Each row is a point on a tangle of strands that fork and nearly touch. The rows are in no order.
Points whose rows are less than 0.908 apart are linked; no others are. Some points are linked to none.
Revu: -.29, -.30, .06, .09, .37, .20, .36, .13, .04, -.32, -.26, -.35, -.02, -.41, .05, -.13, .03, -.03, .14, -.42, .14, -.03, -.14, .48, -.30, .06, -.12, .30, .11
finov: -.03, .02, -.01, -.19, .06, -.27, .13, .12, -.13, .02, .06, -.20, -.09, -.17, .11, .12, .02, -.31, .10, .25, .19, -.09, .48, -.31, .08, .05, .24, .03, .28
Kanu: .16, -.46, .34, .16, -.34, .34, .23, -.38, .21, -.27, .16, .42, -.29, -.16, -.43, -.11, -.41, .51, .02, -.11, -.03, -.10, .02, -.14, .16, -.30, .11, -.02, -.35
navun: -.46, -.16, -.10, .19, -.03, .14, .31, -.10, .17, -.52, -.05, -.21, .13, -.31, -.11, -.45, .28, .12, .03, -.36, -.22, -.03, -.10, .24, .14, -.23, .01, .10, .37
Lemu: -.09, -.14, .02, -.43, .05, -.12, .24, .03, -.18, .11, -.08, .07, .57, -.26, .28, -.08, .36, -.01, .29, -.02, .16, -.02, .32, .01, .11, -.19, .12, .06, .27
nire: -.32, -.33, .02, -.05, .32, -.05, .18, .07, -.07, -.11, -.08, -.10, .15, -.21, .10, -.09, .11, .14, .25, -.49, -.04, -.05, -.25, .48, -.29, .05, -.29, .11, .13
Ripar: .03, .29, -.07, -.30, -.13, .34, -.27, .11, .12, .26, -.18, -.05, -.19, .45, .01, .26, -.21, -.41, -.22, .52, -.09, .43, -.06, -.12, .12, .05, .11, -.27, -.19
rol: -.02, .20, -.30, -.08, .26, .28, -.43, -.04, .57, .30, .36, .17, .00, .67, .21, .14, .27, .06, .24, .39, -.14, -.26, -.17, .08, .13, .08, -.44, -.26, -.15
tabuz: -.07, -.27, .02, .11, .07, -.35, .07, .03, .00, -.30, -.25, .01, .31, -.30, .00, -.47, .38, .37, .17, -.41, -.29, -.20, .05, .47, -.01, -.35, -.27, -.42, -.10
tapo: -.04, -.06, -.11, -.08, .06, -.29, .18, .10, .03, -.12, .34, -.38, -.17, -.16, .07, .04, -.12, -.50, .15, .05, .28, -.10, .40, -.42, -.04, .36, .18, .16, .33
davem: .43, -.09, .23, .07, -.22, -.01, .18, -.02, .08, -.18, -.09, .38, -.24, -.12, -.20, -.21, -.50, .51, -.25, .05, .02, -.06, .30, -.27, .25, -.54, -.03, -.26, -.03
luba: .22, .37, -.08, .13, -.13, .64, -.32, -.19, -.29, .14, .37, -.07, .09, .54, .28, .37, .14, -.21, .15, .08, .30, -.39, -.04, -.31, -.03, .46, -.36, .06, -.14
Ner: .43, -.40, .38, .06, -.04, .00, .07, .13, .07, -.07, -.23, .39, -.10, -.19, -.26, -.21, -.66, .58, -.12, -.16, .21, .00, .33, -.37, .03, -.45, -.05, .01, -.17
zazu: -.17, -.15, -.01, -.01, .09, .12, .22, .05, .01, -.26, -.21, -.43, -.24, -.36, -.20, -.06, -.18, -.31, -.15, -.32, -.02, .21, -.25, .32, -.39, .22, -.14, .26, .02
mef: -.09, -.26, .09, -.15, .07, .13, -.05, .17, .16, -.18, -.46, -.39, -.39, -.31, -.36, .03, -.49, -.20, -.17, -.21, -.08, .20, .05, .13, -.29, .02, -.02, .30, .03
tudu: -.01, .16, -.13, -.27, .09, -.12, -.10, .30, .17, -.04, -.03, -.07, -.27, -.08, -.12, .03, -.47, -.21, -.31, .15, .06, .14, .25, -.23, -.06, .03, -.08, -.02, .21
Tulub: -.17, .10, .17, .15, -.19, .13, .12, -.12, -.25, .15, -.28, -.05, -.06, -.14, .01, .30, -.03, -.03, .05, -.02, .10, .33, .02, -.10, .08, -.01, .65, .48, .23
Kaman: -.24, -.19, .08, .16, -.01, .19, .21, .08, .12, -.40, -.27, -.10, .07, -.36, -.14, -.39, -.01, .14, -.09, -.29, -.03, .06, .06, .23, .14, -.39, -.04, .25, .42
lefu: .24, .46, -.19, -.16, -.28, .10, .07, .19, .26, -.32, .08, -.03, -.11, .22, -.03, -.29, -.38, -.25, -.53, .28, -.14, .51, -.05, -.12, .19, -.19, .06, -.24, .01
tos: -.06, -.05, -.26, .00, .12, -.32, .27, -.12, -.11, -.26, .33, -.05, .15, -.26, -.02, -.22, .46, .09, .01, -.14, -.01, -.21, -.20, .37, -.09, .31, -.33, -.22, -.10
Konid: -.20, .39, -.03, .24, .00, .06, -.20, -.26, -.25, .20, .08, .18, .47, .27, .14, .06, .69, .06, -.11, .25, -.01, .05, -.31, .21, .20, .11, .06, .01, -.06
dufos: -.29, .03, -.14, -.08, -.15, -.06, .13, -.04, .16, -.11, .14, .08, -.05, -.10, -.09, .00, .01, -.10, -.05, .19, -.19, .05, .15, .12, .29, -.19, .13, .11, .41
mon: .01, .13, -.26, -.21, .19, .11, -.11, .01, .23, .27, .53, .02, -.14, .43, .20, .30, .11, -.04, .26, .34, .09, -.40, .02, -.10, .12, .24, -.35, -.13, .07
nez: .15, .46, -.23, -.26, .08, .29, -.04, .21, .36, -.07, -.05, -.23, -.48, .30, .04, .06, -.21, -.42, -.21, .65, -.10, .28, .08, -.18, .09, .05, .09, -.42, -.27
Basa: -.24, .11, -.13, -.20, -.11, -.10, -.20, .15, .32, -.09, -.02, .19, .07, .23, -.04, -.31, -.14, .11, -.24, -.14, -.49, .22, -.22, .21, .00, -.27, -.23, -.27, .03
zusu: .38, -.07, .22, -.10, -.16, .10, -.05, .30, .10, -.04, -.38, .03, -.23, -.14, -.54, -.13, -.73, .23, -.51, -.17, .01, .46, .01, -.32, -.22, -.10, -.05, .11, -.32
sador: -.10, -.11, .08, -.25, .31, -.23, -.19, .43, .04, .10, -.23, -.02, .01, -.20, .01, -.06, -.42, -.04, -.07, -.13, .11, -.01, .33, -.07, -.22, -.13, -.16, .08, .23
Vemur: .47, .31, .10, .00, .05, -.08, .08, .27, .13, -.01, -.12, .22, -.54, .03, .03, .05, -.17, .17, -.24, .50, -.03, -.18, .14, -.27, .13, -.27, .14, -.49, -.54
geko: -.32, .27, -.28, .00, -.24, .12, .03, -.12, -.03, -.11, .38, .07, .28, .21, .11, -.11, .19, -.21, -.19, -.02, -.15, .29, -.43, .04, .11, .27, -.05, .06, .19
silom: -.09, -.18, -.04, .01, .06, -.02, -.28, -.37, -.06, .25, .29, .01, .25, .54, .22, .25, .26, .39, .66, -.39, -.13, -.44, -.29, .28, -.21, .10, -.35, .20, .02
litu: .04, -.11, .16, -.13, .04, -.13, -.20, .31, .08, .05, -.45, -.07, -.09, -.06, -.11, -.05, -.52, -.07, -.26, -.33, -.24, .35, -.20, .22, -.44, -.06, -.27, -.07, -.18
gomo: .18, -.01, -.26, -.01, .09, -.18, .24, -.04, -.20, .12, .53, -.18, -.03, .08, .28, .16, .23, -.17, .23, .04, .37, -.36, -.04, -.23, -.02, .53, -.26, -.03, .07
Boro: .07, .06, -.27, -.01, .05, -.13, .17, .02, .02, .02, .59, -.31, -.23, .10, .22, .11, -.02, -.33, .19, .06, .28, -.20, -.05, -.49, .03, .61, -.08, .15, .20
Mep: .45, .48, -.16, .19, -.31, -.02, .13, .06, .21, -.31, .02, .04, -.32, .05, -.02, -.37, -.42, -.33, -.46, .28, .02, .28, .20, -.41, .30, -.16, .36, -.22, .00
fif: -.03, -.05, -.10, -.11, .24, -.20, -.19, -.21, .04, .22, .32, -.03, .22, .19, .03, .15, .54, .04, .31, .22, -.03, -.40, -.17, .39, -.02, .12, -.33, -.05, -.10
zofem: -.55, -.12, .01, .08, .14, .01, -.03, -.33, .21, .03, -.10, -.13, .21, .07, -.01, -.02, .56, .43, .45, -.33, -.39, -.10, -.20, .56, -.04, -.22, .17, .18, .11
pinep: -.19, -.16, .03, .00, .26, -.11, .19, -.36, -.30, .04, -.13, -.26, .37, -.24, .10, .13, .60, .19, .38, -.19, .07, -.10, -.17, .63, -.26, .15, .09, .19, -.11
ponud: -.12, -.20, -.28, -.16, .02, -.16, .37, -.05, .07, -.11, .56, .01, .34, -.02, .08, -.14, .58, .28, .40, -.09, .01, -.30, -.02, -.03, .29, .05, -.23, .11, .34
Risag: -.11, .31, -.25, -.10, -.34, .08, .12, .05, .18, -.33, .21, .01, .15, .09, -.01, -.34, -.08, -.26, -.41, .06, -.24, .34, -.26, .01, .15, -.02, -.03, -.06, .21
tol: -.04, .20, .18, -.09, -.08, .13, -.24, .02, -.18, .35, -.27, -.04, -.27, .20, -.02, .41, -.19, -.26, -.26, .26, .01, .22, .03, -.26, .10, .15, .29, .00, -.07
koras: .04, -.18, .03, -.14, -.07, -.18, .36, .13, -.22, -.05, -.17, -.14, .15, -.45, .16, -.03, .16, -.21, .20, .05, .21, .01, .37, -.08, .16, -.12, .39, .16, .19
Zegi: .06, .37, -.37, .29, -.12, -.03, .04, -.06, .12, -.06, .49, -.08, .14, .25, .18, -.20, .28, -.68, -.08, .26, -.03, .17, -.27, -.11, .13, .51, .19, -.07, -.10
laviv: -.18, -.21, .06, -.04, .09, -.23, -.30, .20, .16, .15, -.34, .09, -.01, .02, .08, -.01, -.29, -.03, .06, -.36, -.25, .17, -.22, .33, -.33, -.13, -.17, .01, -.01
Vekos: -.23, -.17, -.16, .09, .14, -.26, .28, -.06, -.15, -.40, .14, -.11, .32, -.32, -.06, -.36, .57, .25, .13, -.38, -.15, -.10, -.16, .41, .00, -.01, -.27, -.26, -.04
tig: -.05, .35, -.23, .14, .02, .12, -.19, -.14, .03, .22, .23, .06, .30, .37, .19, -.02, .56, -.14, -.21, .32, -.02, .03, -.38, .18, .06, .30, -.14, -.24, -.14
viro: -.13, .01, .30, .16, -.11, .01, .04, -.04, -.34, .29, -.35, .31, .20, -.08, .09, .10, .16, .39, -.08, -.14, -.09, .18, -.34, .13, .03, -.16, .34, .10, -.12
tilet: -.27, -.25, .02, -.08, .08, .02, .18, .05, .15, -.14, -.23, .05, -.03, -.28, -.08, -.08, -.10, .07, .14, .04, -.06, .04, .30, .15, .19, -.37, .09, .27, .45
giri: .08, -.09, .20, -.21, .14, -.25, -.23, .13, -.17, .36, -.29, -.01, -.23, .02, .05, .40, -.02, -.08, .12, .37, .01, -.23, .31, -.04, .07, -.05, .21, -.28, -.21
Supu: -.21, .20, -.20, -.05, -.12, .36, -.01, -.28, -.08, .07, .47, -.06, .09, .35, .13, .19, .13, -.04, .11, -.13, -.06, .07, -.44, .02, .00, .29, -.18, .28, .26
fetob: -.31, -.28, .15, -.07, .38, .02, -.05, .06, -.13, .15, -.27, -.11, .24, .00, .32, .13, -.06, .11, .41, -.60, .07, .03, -.12, .36, -.57, .02, -.21, .26, .08
bep: .25, -.07, .05, .21, -.23, -.06, .17, .04, .00, -.21, -.24, -.01, -.34, -.28, -.40, -.13, -.48, -.13, -.30, .04, .11, .29, .27, -.42, .17, -.01, .40, .31, .15
fabet: .05, -.23, -.05, -.22, .20, -.16, -.17, -.25, -.02, .30, .33, -.06, .20, .36, .13, .37, .33, .16, .72, -.05, -.02, -.54, -.01, .24, -.13, .10, -.32, .11, -.06
Devur: .19, .42, -.13, -.05, .19, .04, -.11, .30, .14, .09, -.12, .02, -.42, .10, .16, .13, .00, -.16, -.14, .62, .05, -.05, .17, -.20, .11, -.02, .09, -.47, -.33
Napu: .24, -.07, .13, .11, .05, -.01, .08, .27, -.04, -.23, -.37, .05, -.02, -.44, -.18, -.36, -.46, .14, -.40, -.15, .20, .12, .29, -.15, -.03, -.33, -.08, .09, .22
tomi: .19, -.41, .47, .42, -.09, .45, .31, -.08, .00, -.39, -.29, .20, -.09, -.37, -.34, -.31, -.38, .47, -.20, -.36, .25, .09, -.17, -.22, .02, -.23, .12, .32, -.25
did: -.15, .09, -.16, -.07, .00, .14, -.34, -.21, .05, .27, .36, .13, .26, .68, .11, .05, .23, .25, .30, -.27, -.26, -.15, -.53, .19, -.10, .20, -.52, -.03, -.04
Kimu: .32, .39, -.28, .14, .15, .55, -.33, -.07, .04, .36, .43, -.08, .00, .47, .28, .17, .32, -.14, .05, .30, .32, -.33, -.12, -.21, .03, .44, -.49, -.12, -.29
tilaz: .51, -.26, .17, .05, .01, .36, -.22, .12, .22, -.16, -.44, .07, -.32, -.15, -.85, -.16, -.78, .37, -.28, -.27, .07, .19, .27, -.43, -.13, -.14, -.08, .25, -.22
zer: .01, -.02, .19, .17, -.21, -.07, .17, .11, -.18, .03, -.32, .04, -.21, -.28, -.11, .14, -.26, -.10, -.18, -.02, .16, .32, .13, -.41, .08, .06, .51, .30, .09
tum: .33, .03, .22, -.24, -.24, -.04, -.02, .20, .06, .07, -.29, .04, -.43, .03, -.32, .07, -.59, .08, -.45, .10, -.07, .37, -.08, -.24, -.09, .00, .07, -.20, -.44
Gidep: .23, -.67, .39, .22, -.12, -.01, .01, .04, .25, -.09, -.40, .46, -.11, -.07, -.22, -.24, -.54, .62, .21, -.34, -.01, .01, .08, -.16, .02, -.51, .00, .04, -.24
tuke: -.22, .07, -.17, .01, .13, -.11, -.48, -.04, .15, .29, .26, .27, .39, .61, .32, .00, .34, .23, .28, -.10, -.25, -.21, -.30, .16, -.09, .03, -.40, -.23, -.03
sive: -.30, .04, .14, .09, .00, -.03, -.15, -.04, -.28, .32, -.20, .24, .29, .04, .24, .12, .15, .23, .13, -.18, -.11, .10, -.14, .22, -.04, -.26, .12, .07, .09
Soz: .24, .33, -.15, .25, -.19, -.28, .17, .12, .11, -.23, .18, .05, -.14, -.15, .18, -.31, -.05, -.36, -.23, .30, .08, -.03, .24, -.17, .20, -.06, .29, -.22, .12
zusir: .16, .13, -.23, -.04, -.04, -.32, .29, .02, .14, -.21, .32, .05, .01, -.19, .13, -.15, .31, -.21, -.02, .38, .04, -.24, .33, .04, .30, -.14, .09, -.21, .13
tonoz: -.13, .08, -.16, -.10, -.11, -.02, .06, -.18, .17, .06, .10, .10, -.25, .06, -.15, .21, .12, -.22, -.05, .51, -.22, -.01, .12, .10, .40, -.09, .18, -.08, .18
sule: .40, -.24, .22, .17, -.12, .08, .12, .06, -.03, -.21, -.36, -.13, -.51, -.27, -.58, -.09, -.53, .16, -.24, .04, .27, .11, .49, -.64, .09, .03, .31, .20, -.03
rif: -.16, .09, -.17, -.08, .06, .29, -.18, -.24, -.08, .26, .40, .06, .06, .36, .17, .34, .12, -.12, .14, .11, -.01, -.21, -.13, .06, .07, .21, -.18, .17, .19
vas: .15, .17, .08, -.18, -.15, -.13, -.05, .29, .01, .07, -.25, -.02, -.16, -.02, -.08, .01, -.41, -.06, -.47, -.02, -.24, .31, -.24, .06, -.14, -.02, -.08, -.32, -.36
Rufi: -.21, .25, .14, .07, -.03, .20, -.23, -.15, -.53, .23, -.01, -.03, .22, .09, .27, .41, .01, -.18, .00, -.08, .16, .01, .10, -.04, -.20, .09, .13, .22, .12
gevo: .01, .36, -.01, .02, -.07, .05, -.27, .07, -.16, .11, .15, -.27, -.12, .31, .17, .19, -.14, -.69, -.15, -.03, .16, .25, .07, -.50, -.20, .55, .22, .07, .10
Gaku: .08, .36, -.41, .21, .04, .13, .03, -.19, .12, .01, .52, -.05, .23, .41, .10, -.11, .55, -.30, -.09, .21, .08, .03, -.48, .02, .13, .60, -.20, -.07, -.14
Muran: .25, -.08, .23, -.12, .02, -.28, .00, .27, -.07, .16, -.29, .10, -.42, -.08, -.04, .14, -.34, .21, -.07, .21, .02, -.12, .27, -.16, .03, -.21, .12, -.35, -.30
pim: -.10, .16, -.23, -.16, .15, -.10, -.39, .10, .39, .21, .16, .15, .05, .50, .26, .00, .03, -.03, .08, .26, -.27, -.11, -.20, .23, -.04, -.08, -.28, -.40, -.16
regaz: -.05, .06, -.11, -.12, .14, -.08, -.12, -.19, .12, .20, .19, -.02, -.11, .09, -.07, .38, .42, -.19, .17, .63, -.03, -.26, .25, .19, .29, .01, .12, -.07, .08
zonu: .14, -.02, -.03, -.17, .26, -.20, -.26, .00, .11, .34, -.04, .00, -.12, .19, .07, .36, .29, -.15, .23, .70, -.02, -.33, .37, .17, .20, -.09, .03, -.36, -.22
Ninob: -.06, .34, -.15, -.26, .10, -.08, -.22, .33, .07, -.02, .16, -.30, -.22, .22, .03, .02, -.34, -.53, -.34, .17, .18, .26, .18, -.54, -.14, .37, .05, .02, .13
Natig: .09, .37, -.15, .14, -.12, -.06, -.02, .02, -.09, .05, .19, -.17, .01, .15, .15, .07, .03, -.73, -.17, .09, .03, .23, -.15, -.16, -.07, .52, .25, -.10, -.11
gubo: -.16, -.27, .25, -.18, .29, -.20, -.13, .32, -.18, .20, -.44, -.15, -.01, -.31, .03, .11, -.22, -.01, .08, -.27, .15, .05, .20, -.01, -.43, -.04, -.09, .09, .06
zuse: .22, -.60, .53, .28, -.14, .38, .37, -.26, .04, -.33, -.01, .22, -.08, -.39, -.29, -.14, -.36, .46, .05, -.22, .32, -.14, .03, -.23, -.08, -.28, .09, .11, -.43
vofan: -.35, -.04, .09, -.15, .04, .01, -.14, -.20, -.20, .26, .05, .14, .55, .15, .33, .15, .37, .24, .47, -.11, -.02, -.17, .01, .23, .03, -.30, .08, .22, .29
nule: -.20, .26, -.02, .12, -.09, .06, -.05, -.06, -.24, .15, .08, .09, .18, -.03, .29, .16, -.01, -.29, -.06, .03, .11, .20, .02, -.14, .05, .09, .34, .34, .39
Gagos: .51, -.29, .16, .09, .02, .34, -.06, -.08, .12, -.29, -.30, .01, -.51, -.18, -.89, -.08, -.74, .38, -.21, .00, .26, .07, .58, -.70, -.03, .03, .14, .22, -.06
lumi: .04, -.28, .13, .08, -.04, -.47, -.05, .09, .04, -.04, -.28, .21, .15, -.17, .00, -.22, .24, .34, .13, -.18, -.36, -.19, -.10, .39, .01, -.39, -.04, -.33, -.25
vitaf: -.23, .03, -.26, .30, -.19, -.10, .30, -.17, .04, -.47, .21, -.11, .17, -.28, -.08, -.36, .34, -.15, -.08, -.24, -.19, .11, -.15, .17, .17, .04, .16, .08, .26
dumi: .05, -.07, -.26, .06, .15, -.28, .34, -.05, -.24, -.04, .43, -.15, .06, -.26, .15, .02, .31, -.20, .15, -.13, .22, -.21, -.17, .08, -.19, .55, -.22, -.06, -.07
mozi: -.05, .30, .11, .03, -.07, .32, -.41, -.18, -.54, .15, .18, -.07, .21, .30, .36, .48, .13, -.16, .20, .04, .29, -.39, .21, -.11, -.17, .20, -.11, .15, -.07
dened: .02, .11, -.23, .22, -.22, -.29, .30, -.10, .02, -.38, .32, -.01, .14, -.30, -.10, -.31, .45, -.14, -.10, .16, -.14, -.17, .04, .18, .29, .02, .15, -.13, .13
Nat: -.23, -.10, .21, -.21, .21, .00, -.21, .15, -.11, .16, -.40, -.38, -.29, -.14, -.20, .25, -.29, -.13, -.09, -.23, .00, .19, .06, -.04, -.46, .15, -.02, .23, .06
Kita: -.01, -.07, .05, -.10, .19, -.22, -.06, -.22, -.40, .17, .09, -.13, .31, -.11, .06, .24, .56, .00, .27, .08, .07, -.27, -.06, .43, -.19, .20, -.03, .03, -.19
Fim: .37, -.32, .31, .27, -.32, .05, .21, -.21, .13, -.23, -.07, .28, -.12, -.13, -.19, -.37, -.13, .63, -.06, -.11, -.14, -.19, .22, -.01, .29, -.64, .00, -.40, -.03
Povi: -.13, -.10, .00, -.36, .05, .01, -.01, -.09, -.29, .27, .20, .08, .57, .06, .42, .19, .30, .03, .47, -.05, .19, -.16, .23, .03, .01, -.14, -.05, .16, .22
subot: -.26, -.17, .07, .21, .07, .02, .38, -.16, -.16, -.15, -.24, -.22, .09, -.42, -.02, -.04, .48, .14, .13, -.17, -.06, -.02, -.25, .54, -.02, -.05, .34, .16, -.06
Lazu: .31, -.16, .30, .29, -.16, .27, .14, .13, .04, -.24, -.23, .19, -.08, -.34, -.45, -.25, -.59, .24, -.45, -.30, .21, .42, -.16, -.44, -.09, -.06, .09, .35, -.23
Zufet: .24, -.19, .19, .11, -.24, -.28, .13, -.03, .04, -.17, -.13, .22, .07, -.20, -.14, -.33, .21, .53, -.02, -.06, -.29, -.24, .14, .16, .27, -.62, -.02, -.46, -.16
fam: -.10, .28, .12, .24, -.24, .07, -.07, -.18, -.25, .29, -.17, .29, .22, .13, .02, .15, .41, .15, -.19, .20, -.11, .22, -.43, .11, .22, -.01, .37, .02, -.13
Sab: -.26, -.21, .10, -.06, .16, -.13, -.35, -.01, -.01, .32, -.18, .04, .15, .26, .28, .22, -.23, -.02, .33, -.52, -.12, .01, -.16, .25, -.54, -.06, -.17, .18, .11

A fork is a point with three links, a tip a point with one. Leave the first point through the second and follow the links. Name the first fork or tip that comes.
tonoz, regaz: tol
vitaf, dened: subot
koras, finov: Gidep
Kimu, luba: zusu
tilaz, Gagos: Kimu

Name the points in between on the shortest way along the links from the first point to the second, in order.
Nat, sive: gubo > sador > tudu > Ninob > gevo > Natig > Zegi > Gaku > tig > Konid > fam > viro
giri, Kaman: zonu > regaz > tonoz > dufos > tilet
tig, zusu: Gaku > Zegi > Natig > gevo > Ninob > tudu > sador > gubo > Nat > mef > zazu > Revu > nire > fetob > Sab > laviv > litu > vas > tum
Ripar, tonoz: nez > Devur > Vemur > Muran > giri > zonu > regaz
Zufet, viro: lumi > tabuz > Vekos > tos > dumi > gomo > Boro > tapo > finov > koras > Lemu > Povi > vofan > sive
pinep, Supu: Kita > fif > fabet > silom > did > tuke > pim > rol > mon > rif
